Each row is a point on a landscape with many valleys, with its height.
From any point a ball rolls to the lowest of the 2 points nearest to it. It stops when none of these is lower. Distance is the straight distance between rows; heights are no part of it.
Laki: [108 126 129  70  90 168 169 144  90 132  83  96 129 153 159 149 149 115
 150 102  93  79 118 150 112  71 112 127 165 161 133 140 141 126 145 116
 139 114 140 135 150 190]  (h 429)
nesag: [138  99 105 148 102 119 127  59 145  70 156 145 108 128 121 136 169 156
 135 176  98 107 120 187  84 146 140 123 121 131 159 122 127 165 138 142
 182 124 158 153 102 126]  (h 329)
redad: [119 186 137 172 130 151 105 131 108 142 173 184 111  98 174  91 135 170
 150  93 121 149  87 141 150 115  76  85 140  99 188 153 103 166 141 148
 116 113 127 129 122  48]  (h 583)
zuk: [111 217 132  75 107 164 152 160 140 122 151 149 171 127 206 137 120 134
 107  70 127  95 141 117 149 115 113  80 139 140  89 163 134 136 153 149
  92 134 124 116 194 142]  (h 604)
zin: [120 115 132  69 190  93 117 111  96 126 118 148  79 115 146  76 164 167
 105 151 140 119 168 137 119 129 133 181 100 139 168 147 113 122  84 104
 130  94 155 119 137 114]  (h 323)
ligo: [126  70 134  96 111 166 122 148 156 133  98  53 193 159 179 114 149 100
 172 136 160 161 127 158 168 140 106 174 116 123  91 103 133 153 201 162
 150 127 119 123 222 123]  (h 114)
soz: [145 168 126 117 110 142 111 103  75 104 159 201  61 124 133  63 150 174
 137 157  89  97  91 181 122  80  89 110 116 125 168 158 124 139 118 141
 119 146 144 137 135  85]  (h 616)
poko: [ 87 144 148 142 104 110 154 128 117  90 114 135  73 114  84 219 165 122
 165 121 120  81 108 150 130  96 135 151 161 135 153 129 142 113 155 117
  90 132 130 188 142 170]  (h 182)
mari: [103 134 134 197  83 162 159 146 175 121 113  80 170 120 107 201  94 108
 156  83 126 140 120  94 147 129 130  61 169 129 107 101 127 155 162 144
 149 133 131 104 118 154]  (h 669)
tikip: [130 147 167  80 157 125 174  87 166 103 108 173  85 126 137 173 191 145
 123 119 127 117 171 139 141 130 138 137 141 163 151 133 134 165 123 158
 146 153 152 174 116 173]  (h 406)
tezo: [113 162 171 128 116 133 146 116 110 103  95 139 110 135 112 168 154 126
 183 112 124 103 107 148 179  88  97 138 143 142 140 132 165 138 158 147
  80 148 122 182 176 142]  (h 152)
mupam: [123 137 152 196 120 120 119  89  68 150 207 141 105 149  49 143 109 142
 112 166 121 103 139 118 124 127 129 116 113 157 160 168 124  94  81  89
  99 135 161 138  22 106]  (h 543)
nes: [152 135 155  88 159  85 127  77 152  90 124 176  88 154 127  98 160 156
 106 197 136 121 127 188 144 163 143 199 104 145 120 111 137 152 120 162
 113 164 133 156 133 120]  (h 717)
lub: [160 171 150 132 127 167 141 110  71 184 158 116 141 179 126  76 100 118
  76 161 104 132 140 119 111 133 111 125 128 173 141 182 135 111  98 100
 119 151 175 100  58 101]  (h 698)
lidef: [140  96 120 211  97 159 128  75  89 148 176 109 124 152  58 104  89 132
 142 150 105 158 135 105 123 110 130  65 102 146 155 140 134 120  89 127
 166 123 138 102  40  95]  (h 358)
dotok: [135 116 137  90 102 130 147 115 106 101  65  97 123 154 142 159 171 100
 196 135 118 110  98 179 164  83  92 181 139 147 121 111 164 137 160 158
 131 148 116 165 197 160]  (h 117)
sika: [ 89  89 129 103 111 125 103 142 121 134 152  79 165 147 169 119 128 142
 142 151 141 110 136 167 111 144 124 182 123  94 129 143 113 130 202 126
 139  85 126 117 192 110]  (h 186)
lagaz: [ 95 170 179 174 140 115 187 169 158 138 126 109 124 111 100 235 118  95
 128 114 130 108 130 111 118 169 147 130 178 127 137 120 108 114 130 110
  88 132 155 171  95 173]  (h 108)
Gubiv: [ 87 103  83 156  63 133 116 106 128 106 164 154 113 100  87 172 136 160
 151 109 131  86 161 108 105  89 170  64 127 117 156 153 119 131 151 100
 175 107  90 111 112 139]  (h 636)
Bivus: [127 163 136 134 131 118 173 117 184 102 150 142 128  97 148 195 136 141
  85 133 105  90 172 112  95 187 164 111 137 149 151 129 104 138 119  99
 173 145 169 141  67 170]  (h 367)
bano: [146 112 159 111 136  79 166 115 156  95  93 101 112 150  89 188 161  99
 123 183 108  90 127 160 102 155 156 210 132 151 110  95 137 113 121 127
 127 157 150 186  87 184]  (h 264)
Tisek: [124 138 110  99  63 137 132 160 161  93 140 143 161 138 124 167 104 102
 126 120 129  82 111 158 121 105 157 127 127 135  51 124 165 123 185 144
 103 146 102 138 193 173]  (h 615)
gov: [124 165 149 129 202  78 122 195 163 140  89 143 135  80 151 147 114 112
 116 100 166 162 124 104 148 179 137 161 146  99 102 107 114 116 104 131
  70 109 122 139 154 126]  (h 177)
rele: [127 177  89 114 139 109 118 156 172  88 128 176 110  54 193 171 142 142
 127  74 108 106 110 145 104 154 134  96 143 107 152 117 116 123 141 129
 152 131 120 121 152 147]  (h 653)
dupim: [105 105 127 117 169 110  90 133 105 122 114 151  79  89 133  84 154 173
 152 131 146 138 117 141 129 118 115 162 117  95 191 134  97 131 116 118
 119  83 120 135 159  83]  (h 344)
kori: [111 109 121 159  88 154 107 115 102 147 157 116 151 133  98 111  99 141
 134 111 137 141 147  88 144  89 135  72 111 117 121 139 132 132 136 127
 129 111  89 101 120 114]  (h 448)
suko: [ 94 169 147 186 144 132 105 118 137 142 199 158 145 100 159 125 113 166
 114 117 134 134 128 138 127 155 111  97 125  99 176 164 100 142 131 137
 136  97 144 116  95  51]  (h 573)
guv: [149 104 141 137 112 128 150 120 145 150  81  88 168 169  84 131 103  83
 140 120 159 169 127  89 179 125 122 124 115 143  46 106 154 126 125 148
 113 155 102 130 133 155]  (h 728)
fud: [138 139 138  87 193 106 125 165 181 109  85 167 116  87 146 166 146 132
 133  84 168 165 144 123 163 151 151 156 133 126  96  93 130 128 123 163
 103 125 102 146 186 131]  (h 202)
posu: [165 117 125  55 165 122 133 133  93 175  90 108 130 165 146  53 116 112
  64 167 108 132 161 111  90 149 135 182 126 153 116 143 127 104  87  96
 131 130 165  96  91 151]  (h 274)
Kifa: [ 96  94 106 170  93 124 129  87 163  88 152 141 113 116  77 195 142 148
 160 127 154 120 157 133 144 129 173  96 123 128 126 105 134 151 164 149
 169 122  88 148 129 143]  (h 629)
mopu: [101  53 103 159 119 167 128 111 172 114 128  74 130 105 123 171 155 152
 187 103 157 161 157 122 137 134 142 107 139 120 171 104 103 161 163 145
 220  94 136 115 139 119]  (h 258)
tonim: [138 174 120  94 110 156 148 157 196  94 120 148 172 126 175 166 109 106
 127  75 146 119 130 138 150 131 145  98 141 150  61 109 148 150 168 184
 120 146 119 122 194 159]  (h 610)
gem: [102  73 113  71 118 123 106 164 162 111 127  98 158 146 121 175 131 121
 141 108 201 112 145 144 129 118 177 179 119 140  61  97 150  97 172 145
 111 113  94 139 227 151]  (h 234)
Savip: [ 94 115 157 156 174  88 100 133  93 166 187 139 113 131  93  96 117 167
  96 149 179 125 153 120 131 154 144 161  97 103 141 159 124  96  91 101
  74  94 133 125 113  64]  (h 402)
nemup: [133 208 148 130 158 125 168 145 191 115 120 178 130  91 157 210 131 118
  98  90 110 120 157 100 124 192 137 107 158 163 138 118 118 138 123 110
 122 152 158 164  89 171]  (h 380)
dopam: [186 125 105 138 147 116 113 114 101 120 116 183  62 125  95  64 125 134
 131 168 100 157  92 147 125 122 114 133 112 141 152 112 125 131  90 126
 120 152 134 131  96 113]  (h 495)
Manin: [145 157 155 183  94 167 168 123 151 149 118  98 172 152  99 143  84  94
 128 115 105 153 124  87 153 122 110  64 142 149  89 108 139 138 140 134
 127 169 133 118  67 149]  (h 676)
Gan: [154 149 142  86 125 146 146 101 164 129 154 146 168 169 173  73 109 142
  68 140 132 134 184 120 134 166 146 127 102 157  84 130 142 146 118 152
 130 149 124 108 129 136]  (h 158)
Sesi: [ 89  91 144  99 181 104 122 156 144 118  99 126  93  91 114 188 163 139
 156 101 182 134 150 130 153 123 154 160 136 125 136 112 128 119 128 138
 117 104 106 151 171 140]  (h 227)
lolub: [157 160 129 185 107 130 142 108 101 122 140 143  95 137 117 111 121 128
 127 165  74 122  72 147 104 132 102 110 128 129 167 132 125 128 109 117
 116 151 165 146  70 123]  (h 509)
vigif: [159  45  72 102 109 122 102 149 151  89  89 125 100 104 101 145 153 108
 144 131 111 128 114 159  79 101 152 134 124 118 101  94 118 118 132 127
 187 114  94 133 144 163]  (h 280)
Lur: [126 167 126 126 106 114  85 135  90  95 153 197  72 122 103  65 129 165
 141 139 128 103  70 166 152  77 101 129 109 112 141 153 137 123 140 131
  60 140  93 158 172  84]  (h 608)
Kamo: [135  55 124 110 131 125 137  87 120 138 123  83 129 159 134  97 157 138
 128 173 126 122 161 145  80 144 152 170 115 134 152 123 121 140  97 131
 179 102 162 114 103 146]  (h 267)
Nev: [132 151 175 156 143  99 145 100  89 168 142 128  98 152  59 142 114 129
 113 154 133 110 136 105 150 133 114 157 123 162 136 144 145 103  94  91
  79 147 145 163  56 131]  (h 530)
keto: [ 90  85  99 130 102 148 117 107 155 108 161 114 150 111 164 122 141 169
 140 102 134 119 179 131 113 131 145  94 124 114 154 132 113 165 161 138
 209 101 117  87 143 108]  (h 214)
dugon: [117 115 106 130 150 128 108 199 112 162  77 127 119  90 115 133 118 112
 156  64 149 168  94  89 148 103 122 108 151  98 128 122 121 106 124 108
  93 101  98 123 145 120]  (h 572)
gop: [ 96 132 163 189 110 173 159 108 122 166 108  55 188 146 143 122 122 103
 173 112 115 172 115 104 176 127  80  83 158 133 144 118 127 165 153 149
 158 108 133 104 126 117]  (h 292)
Dige: [115 108  99 169 158  90  90 179  83 162 112 126  99 105 100  73 118 123
 144 144 108 143  84 128  74 115 105 151 134  69 181 136  97  93 100  84
 110  87 125 115 120  86]  (h 550)
bemes: [123 116 116 195 146 115  88 176  90 156 126  94 145 119 151  84  99 115
 141 154  96 165  45 141  70 135  81 150 142  65 179 118  86 119 134 114
 109 102 151 119 108  70]  (h 537)
Pedib: [ 78 105 164 214 115 149 132 131 107 157 139  48 178 135 125 156 125 106
 201 121 144 142 111 118 188 125  84 127 149 115 155 122 121 141 185 120
 122 110 137 145 159 103]  (h 251)
tilef: [ 91  36  70  63 109 136  74 150 144  98 127 124 139 118 127 131 146 147
 156 103 200 135 163 134 130  94 159 142  94 123 104 123 134 106 169 127
 152  99  76 112 230 121]  (h 259)
mamev: [ 87  97 132 174 171 123  72 129 101 155 150 118 108 114 121  66 137 182
 175 134 165 168 122 133 156 132  94 152 124  82 180 136 112 126 137 128
 108  71 103 121 152  44]  (h 366)
Gumat: [ 84 134  78 148 106 103  92 140 125  98 168 187 104  63 119 162 112 162
 127 101 131  91 137 121 101 107 160  80 113  85 147 151 120  98 137  86
 136  95  84 119 139 115]  (h 642)
zome: [162 131 153 171  95 150 164  63 125 151 125  82 171 187 100 121 105  94
 115 156  95 147 138 102 151 133 120  88 122 180 112 109 153 143 106 135
 170 180 157 116  46 144]  (h 684)
dop: [ 97 111 135 128  89 108 122  83 151  85 173 155 114 140  86 183 143 148
 127 147 156  81 151 157 133 122 163 132 110 138  99 139 145 125 165 131
 108 131  91 162 156 144]  (h 623)
kul: [155 119  41  83  91 155 120 189 168 113  79 129 162 104 133 165  85  79
 109  66 116 125 134  83  87  98 158  70 134 124  57 108 141 109 116 135
 187 169 116  78 139 172]  (h 222)
peg: [ 80 134  96 135 108 146 113 125 143 103 173 125 156  85 212 156 153 177
 163 105 124  91 144 153 104 144 116 102 140  89 181 152  86 152 199 120
 198  97 146  94 149 102]  (h 175)
tulus: [169 145 128 135  84 157 150  64  79 139 137 107 146 196 108  87 107 103
 102 186  84 111 121 131 125 110 104 105 103 191 115 148 156 124 112 130
 136 183 150 107  71 139]  (h 691)
Fid: [147 122 129  99 167  80 145 167 174 109  84 136  85  98  86 205 150  99
 113 127 130 118 137 128 105 150 169 183 138 149 123  97 133  93 114 115
 121 143 128 171 116 192]  (h 246)
momis: [154  86 134 132 163 120 116 102 176  92  94 130 109 113 134 130 172 131
 166 131 147 178 115 153 139 150 125 150 128 121 142  84 125 176 135 172
 164 132 118 151 138 124]  (h 328)
regaz: [122 155 137 133 124 135 157 151 174  96 110 129 127  94 174 194 148 122
 154 108 109 131  93 148 108 149 128 107 166 125 140  99 120 165 172 161
 143 132 149 145 141 155]  (h 658)
sanom: [151 168 163 134 141 100 141  72 165  97 160 182 113 144 111 156 139 134
  94 186 123 102 130 167 146 167 140 159 118 157  94 123 151 144 139 156
 101 185 146 176 102 141]  (h 714)
Sezam: [135 165 122  87 125 132 110 156 117 106 107 200  89 107 128  96 117 151
 151  82 134 123 109 132 173  71 112 106 124 130 123 139 152 127 131 142
  64 134  76 139 189 126]  (h 601)
nul: [ 58 107  82 119 134 138 119 140 155  99 136  98 127  73 195 212 151 136
 170  79 137  97 163 125 112 135 141 107 148  88 185 131  94 121 148  95
 194  87 142  92 149 127]  (h 133)
mef: [153 125 172 141 144  90 146 113 121 145  83  96 146 164 101 121 131  85
 137 161 139 152 110 125 184 136 108 178 127 139  80 102 148 132 113 149
  88 169 122 154 136 143]  (h 723)
dise: [184 157 133 137 144 167 137 123 148 147 110 153 147 139 172  49 106 109
 143 123 137 205  80 131 184 135  91  80 145 111 100 105 133 166 135 173
 134 165  99 102 145  85]  (h 409)
pege: [113 141 149 154 135 101 105 163  87 178 182 126 151 149 105  97  75 126
  74 145 139  97 134  94 111 130 143 147 102 101 100 163 120  75  92  82
  70 108 111 107  94 100]  (h 419)
Fil: [168 124 114 177  90 146 126  64  63 140 107 124 126 158  92  79 124 109
 166 151  98 166  89 133 155  88  76  99 122 141 155 125 153 141  89 147
 144 171 124 128 100 104]  (h 435)
Seb: [185  96 118  93 135 121 110  84 138 119 131 128 143 185 141  56 123 118
  90 203 126 152 127 168 114 147 139 177  91 126  78 114 145 142 125 160
 138 156 126 114 143 126]  (h 224)
nafe: [145 121 114 162 120 150 115 132 155 125 127 136 152 112 135  94 116 140
 135 108 143 174 118 118 156 123 125  75 134 102 110 113 125 159 148 162
 149 126  94 109 141 105]  (h 430)
zoren: [179  84  60 116 143 112  99 126 107 137 139 142 105 120  96  88 110 107
  77 170  88 135 155  95  42 154 143 130 110 130 154 126 110  99  80  80
 179 130 150  97  72 128]  (h 273)
Gak: [110 110 114 154 154  92 101 217  94 156  78 104 101  86  94 130 115 100
 154 108 135 140  71 109 110 110 116 172 159  87 137 115 104  91 111  81
  71 106 122 141 140 132]  (h 562)
neze: [ 97 129 166  62 142 123 148 144 150 128 134 112 167 153 149 163 122 123
 104 115 176 104 167 130 153 143 169 171 122 144  65 128 149 107 143 147
  81 115 115 139 202 172]  (h 215)
supib: [132 135 114 130 105 142 131 144 108 166 123 129 127 127  87 134  90 128
 116  88 114 126 155  66 142 101 149  74 134 136 112 136 141 102 119  94
 119 131  93 111  86 157]  (h 464)
Fugif: [111 121 147 108 159 130 155  94  83 172 126 118 110 147 104  92 129 150
 114 118 146 127 185  73 136 120 131 115 127 154 167 156 117 118  85  92
 130 102 144 110  73 134]  (h 254)
sugo: [116  87 118 124  72 151  99 140  80 170 153  73 184 180 120  58  84 105
 101 154 123 132 131 105 101  93 118 138 114  81  85 158 129 104 148 123
 116 113  96  89 162 124]  (h 460)
samet: [107 175 176 156 174 106 161 195 164 152 101 108 150  88 145 195 117  95
 120  97 134 132  94 123 128 186 124 154 168 107 128 109 113 125 140 123
  83 114 146 150 138 137]  (h 146)
kevi: [142 148  89 110 120 134 141 187 173 129  88 108 176 103 148 171  82  89
  92  74 104 126 155  74 103 155 145  90 142 131  82 107 123 108  98 104
 160 151 139  88  96 180]  (h 188)
Varu: [123  65  96  40 129 151 106 118 166  80 111 151 126 125 159 140 168 149
 167  77 184 158 172 152 150  88 146 126 102 155 114 122 152 145 156 169
 173 105  79 119 216 120]  (h 282)
gibap: [131  81 132 160 147 145 140 113 160 100  89  76  97 105 124 169 188 114
 197 109 130 196 115 119 146 142 104 126 139 135 190  74 108 173 133 169
 191 112 132 158 136 122]  (h 300)
Kopun: [119 152 166 153 104 172 150 110 114 171 144  79 196 172 161  73 111 112
 118 138 106 144 112 126 141 129  97 103 138 128 122 138 136 151 147 152
 130 124 146 105 120 103]  (h 327)
Nuze: [120 157 152 145 137 127 177 178 162 152 106  99 160 110 112 215  88  97
 110  81 132 125 152  66 129 169 157 108 156 143  94 116 130 109 115 103
 114 131 137 124  86 166]  (h 148)
ruzi: [106 179 104  96 146 127  99 157  97 141 136 167 125  94 163 104 103 140
 109  81 112 129 147  84 140  97 104  83 108 103 134 166 126  86  96  86
 119 108  88  94 137 114]  (h 592)
sarud: [107 120 108  89  92 119 141 145 152 102 124 150 118 134 101 192 116 126
 108 106 149  77 164 129 121 102 187 127 120 153  73 133 154 105 146 108
 112 140 104 141 148 187]  (h 619)
zugaz: [130 115  62  91 143 131  90 180 115 141  83 147 120  73 137 125 110 108
 136  51 128 158 134  59 126  92 123  60 124  93 117 132 130  95  92 105
 142 108  90  87 139 128]  (h 582)
Bokab: [ 94 123 121 137  99 162 159 149 194  97  99  89 163 115 142 227 134 112
 174  71 132 117 128 136 128 123 141  95 170 152 127  83 140 157 177 166
 171 131 156 120 157 159]  (h 663)
nog: [186 146 136 182 134 130 146  85 122 126  86 119 107 144 118  97 140 102
 171 153 112 199  64 130 169 129  80 119 140 145 170  90 125 151  78 153
 137 184 143 142  92 101]  (h 459)
gon: [147 167 147 118 165 101 127 185  94 173  86 136  91 134 110  42 109 119
 109 151 111 137  82 128 134 129 104 189 138 132 133 125 126  94  89  95
  58 160 153 147  94 110]  (h 507)
buvig: [145 141  98 135 128 112 107 175  72 184 130 129 156 134 108  87  67 104
  73 133  98 120 139  74  68 117 120 109 122  96 108 149 121  65  91  69
 122 129 116  86  72 127]  (h 437)
fadu: [ 94 110 119 113  81 155 133 149  75 155 132  85 174 156 136 117 120 113
 129 119 102  85 116 126 115  84 113 128 146 116 120 154 137 120 151 117
 119 111 106 120 161 154]  (h 444)
von: [204 134 103 142 161 137 136 126 149 122  82 162  69  96 110  82 130 110
 147 122 116 195  87 114 143 136 112 102 134 138 153  94 110 149  97 140
 139 157 120 140 102 126]  (h 479)
kef: [129  68  98 169  79 107 128  72 104  82 130 102  90 130  73 171 165 124
 169 188 100 106  95 165  86 109 142 144 107 132 170 112 127 133 123 120
 177 114 121 151 115 141]  (h 306)
lukug: [158 166 158 194 158 163 132  81 152 160 143 148 159 142 146  76 111 128
 160 118 146 212 103 122 194 156  88  77 128 127 142 112 133 170 113 191
 123 144 121 119  94  48]  (h 382)
Ligur: [ 58 119 147 132 150 131 151 132 143 125 138 106 125  96 157 200 168 148
 163  86 166  97 175 119 138 142 152 134 161 121 190 143  95 133 138 117
 152  81 146 131 141 131]  (h 173)
pok: [119 169 175 124 129 148 146 101  89 163 197 110 165 172 168 110 132 150
  57 162 116  88 152 123 112 150 122 130 124 151 121 185 123 135 109 108
 118 121 193 115  88 115]  (h 704)
Bigap: [122 188 103  43 127 159 124 147 122 120 109 171 139 105 199 117 108 137
 114  59 130 117 152  85 158  77 123  63 113 141  98 159 142 115 113 125
 103 122 102  92 178 149]  (h 599)
voki: [136 196 142 129 142 166 125 126 133 113 125 202  98  96 171 106 135 158
 159  71 133 150 104 142 185 105  96  79 144 131 145 131 129 174 152 160
  96 140 100 148 159 102]  (h 594)
rir: [130 182 176 190 140 150 132 129 140 185 176 125 197 150 173  85  96 119
 124 128 143 180  93 139 163 156  95  97 130 108 121 136 114 157 136 170
  93 131 128 110 112  51]  (h 355)
suboz: [122 137 129 154 130 125 135  71 159 103 197 152 111 110 153 149 159 170
 101 142 109 108 161 149  88 179 159 110 120 142 170 137 107 166 121 136
 178 118 169 134  83 125]  (h 349)
Refam: [175 113 132  64 156 113 138 130 143 134  98 125 131 167 160  72 135 101
  77 178 107 115 125 157  93 154 137 190 120 140  84 109 138 131 117 120
 134 137 147 123 124 161]  (h 248)
Sipi: [138 136 147 126 102  93 133  94 115 101 174 138 122 160  97 142 142 132
  84 205 117  67 116 163 100 149 137 176 109 135  96 154 141 121 132 116
 105 144 161 152 112 144]  (h 711)
Ruf: [156  82 121  69 164 112 102 111 175  75  96 179  75 105 127 128 177 152
 152 118 168 158 145 166 158 115 151 155 104 138 122 100 138 149 141 184
 151 118  80 145 182 131]  (h 305)
lasa: [110 183 139 191  94 123 103 106 115 129 235 183 121 103 131 155 112 174
  90 125 111  83 123 137 103 131 138  68 115 119 163 177 109 123 116 108
 131 128 154 112  62  79]  (h 564)
Fugi: [139 129 132  37 183 121 117 120  76 173 105 137 114 146 165  28 137 151
  88 141 128 132 170  98 121 120 111 166 116 145 158 150 128 107  76  90
 115 105 158  97 128 103]  (h 301)
fosus: [117 152  98 149 137  77  90 155 148  89 147 198  78  53 129 153 155 163
 139 111 124  99 104 156 102 141 148 130 137  92 176 130 101 130 145 117
 128 110 104 145 144 116]  (h 648)
pitu: [119  79 126 138 148 111 143 171 153 123  99  85 106  94 115 198 148 106
 145 110 140 133 129 111 100 135 162 149 155 116 129 102 105 117 114 106
 143 100 126 148 126 160]  (h 219)
Nuson: [127 147 131  58 115 140 170 136 142 108 106 141 127 135 178 164 172 131
 122 104 108  82 149 150 116 121 127 131 148 162 120 145 138 139 144 135
 142 128 156 145 134 187]  (h 417)
gepog: [114 170 162 151 177  91 130 175 111 165 116 148  86 112  74 118 105 118
 107 131 141 121 112  92 138 144 122 167 132 131 142 134 119  85  93  88
  40 145 139 166  82 114]  (h 518)
zezur: [137 115 134  83 118 133  96 125  72 164 141  87 162 196 149  32 110 117
 106 173 129 144 108 144 119 103 106 178 100  96  99 153 127 116 133 134
  87 117 113 103 185 108]  (h 473)
vol: [135  68 133 127  88 101 152  96 151  87 110  78 119 147 103 183 172 100
 157 169 115  95 122 173  96 131 136 176 127 135 125  90 129 121 132 145
 178 126 127 166 122 173]  (h 283)
moz: [ 85  87 147 155 142 115 109 132 118 141 126  78 152 134 124 137 138 126
 165 144 161 136 115 132 150 138 115 185 140  99 131 121 127 128 179 121
 110  99 118 138 165 109]  (h 216)
nofu: [164 199 167 112 148 123 126 158  95 159 135 150 108 153 156  44 104 126
  67 173 101 110  62 157 125 139  95 174 131 141 122 149 123 114 102 114
  50 176 182 131 105  91]  (h 496)
Ruge: [132 116  79  75 111 130 120 174  88 152 100 124 146 123 119 125  78 100
  94 105 107 112 174  58  96  83 136  96 114 117  86 144 142  76 102  64
 139 134 106  85 112 169]  (h 454)
dibe: [178  77  54  85 104 142 101 179 145 109  71 129 135 115  95 139 113  81
 120 106 112 139 107 133  76  88 156 101 134 114  53  97 136 118 143 145
 170 156  92 107 157 171]  (h 253)
pota: [154 165 154  92 120 121 160 109 124 124 159 130 145 161 175 119 144 142
  63 172  87  66 132 162  96 167 117 149 131 155 111 164 127 148 139 119
 117 137 202 132  92 145]  (h 707)
boluv: [117 135 129  64 132 129 148 154 160 135 104 130 172 141 169 135 118 120
  92  94 153 123 187 101 146 149 147 122 116 142  69 127 139 122 116 125
 128 124 125  98 152 159]  (h 192)
temop: [163 169 139  96 137 139 125 142  67 161 117 114 136 161 179  21 108 123
  85 178  92 133  78 158 103 107  91 172 130 106 118 143 125 125 120 128
  98 146 155 106 145 101]  (h 485)
Sesol: [152 212 141 128 147 128 164 108 176  97 122 201  68  92 136 191 158 143
 121 110 110 109 128 128 147 153 124 105 158 158 149 128 125 165 139 147
 116 183 153 189 101 155]  (h 393)
saza: [ 93 104 132 113 108 157 116 151 160 130 156  81 198 140 161 118 113 138
 129 109 158 130 160 128 147 139 136 136 121 120 100 134 123 139 187 150
 143 106 112 100 215 114]  (h 156)
livu: [133  73  94 102 126 117 120 122  87 145 120 109 100 130 102  92 135 124
 120 157 100 114 145 119  81  98 141 143 124 120 154 138 122 106  94  93
 160  98 138 105 111 155]  (h 231)
Nuf: [ 97  62  91 120 135 119 113 158 126 119 113  81 121  82 140 149 150 122
 155 113 130 126 139 125  76 132 147 134 143  93 166 125 103 113 130  94
 182  72 118 105 145 129]  (h 181)
Kufo: [157 150 122 129 104 127 117  66  81  88 173 172  88 171 115  77 150 168
 123 197 106  92  86 206 138 112 112 147  86 133 136 150 152 142 115 159
 110 162 152 143 151  88]  (h 621)
led: [121 156 127 201 119 110 110 110 134 133 198 163 118 113  72 157  97 159
 104 140 133 108 133 117 128 145 150  96 113 121 134 145 125 112 118 109
 111 126 122 140  58 105]  (h 555)
sal: [166 142 143  92 130 135 119  75 115 118 187 152 130 184 133  48 108 148
  65 182 132 131 154 151 135 141 143 150  78 163  92 145 150 111 109 138
 100 150 128 125 124 116]  (h 193)
feme: [174  80  85 156 113 136 119  90 104 149 147 116 118 140  55  95  93 120
  99 152 106 153 150  85  88 128 145  94 112 151 134 131 133 119  90 101
 163 140 141 107  32 142]  (h 316)
Fad: [172 124 161 106 156  78 128  87 143 114 100 144 113 164  89 101 136 110
 105 183 154 139 148 136 174 140 134 200  87 152  69  95 165 119 104 158
  88 179 112 165 139 147]  (h 720)
nobav: [131  75 116 204 107 149 115  55  67 149 130  74 124 161  64  87 139 127
 181 138 130 181 113  97 159  90  99  91 107 138 169 135 139 146  91 143
 156 118 122 114  76  85]  (h 401)
nera: [ 91 109 138 104 132 146 162 112 116 137 137 112 128 133 130 171 143 144
 139 103 144  87 198  95 137 117 156 110 143 143 143 148 117 132 111 102
 146  94 138 115 118 165]  (h 210)
Lides: [152 124 151 111 126 144 131 149 130 125  70  77 176 152 162 137 140  78
 174 120 146 158  83 156 175 128  93 173 142 130  85  85 157 152 164 170
 114 152 119 145 213 130]  (h 70)
nosod: [ 80 103 159 173 172  93  90 116 141 146 169 133 142 120 102 105 115 169
 131 128 197 167 142 110 164 165 134 152 110  85 143 129 122 123 134 129
  86  83  94 129 144  64]  (h 386)
los: [146 120 123 218 130 128 119 129 107 134 150 117 123 125 120  98  99 111
 109 176  83 178  62 157  72 155 109 115 129  98 176 126 100 115 103 124
 131 128 161 115  63  72]  (h 523)

Where does a ball stop that starts at each point below?
guv | livu
tulus | livu
dise | Lides
soz | nul
gon | nul
Gubiv | livu
nosod | Gan
mef | livu
tikip | nul
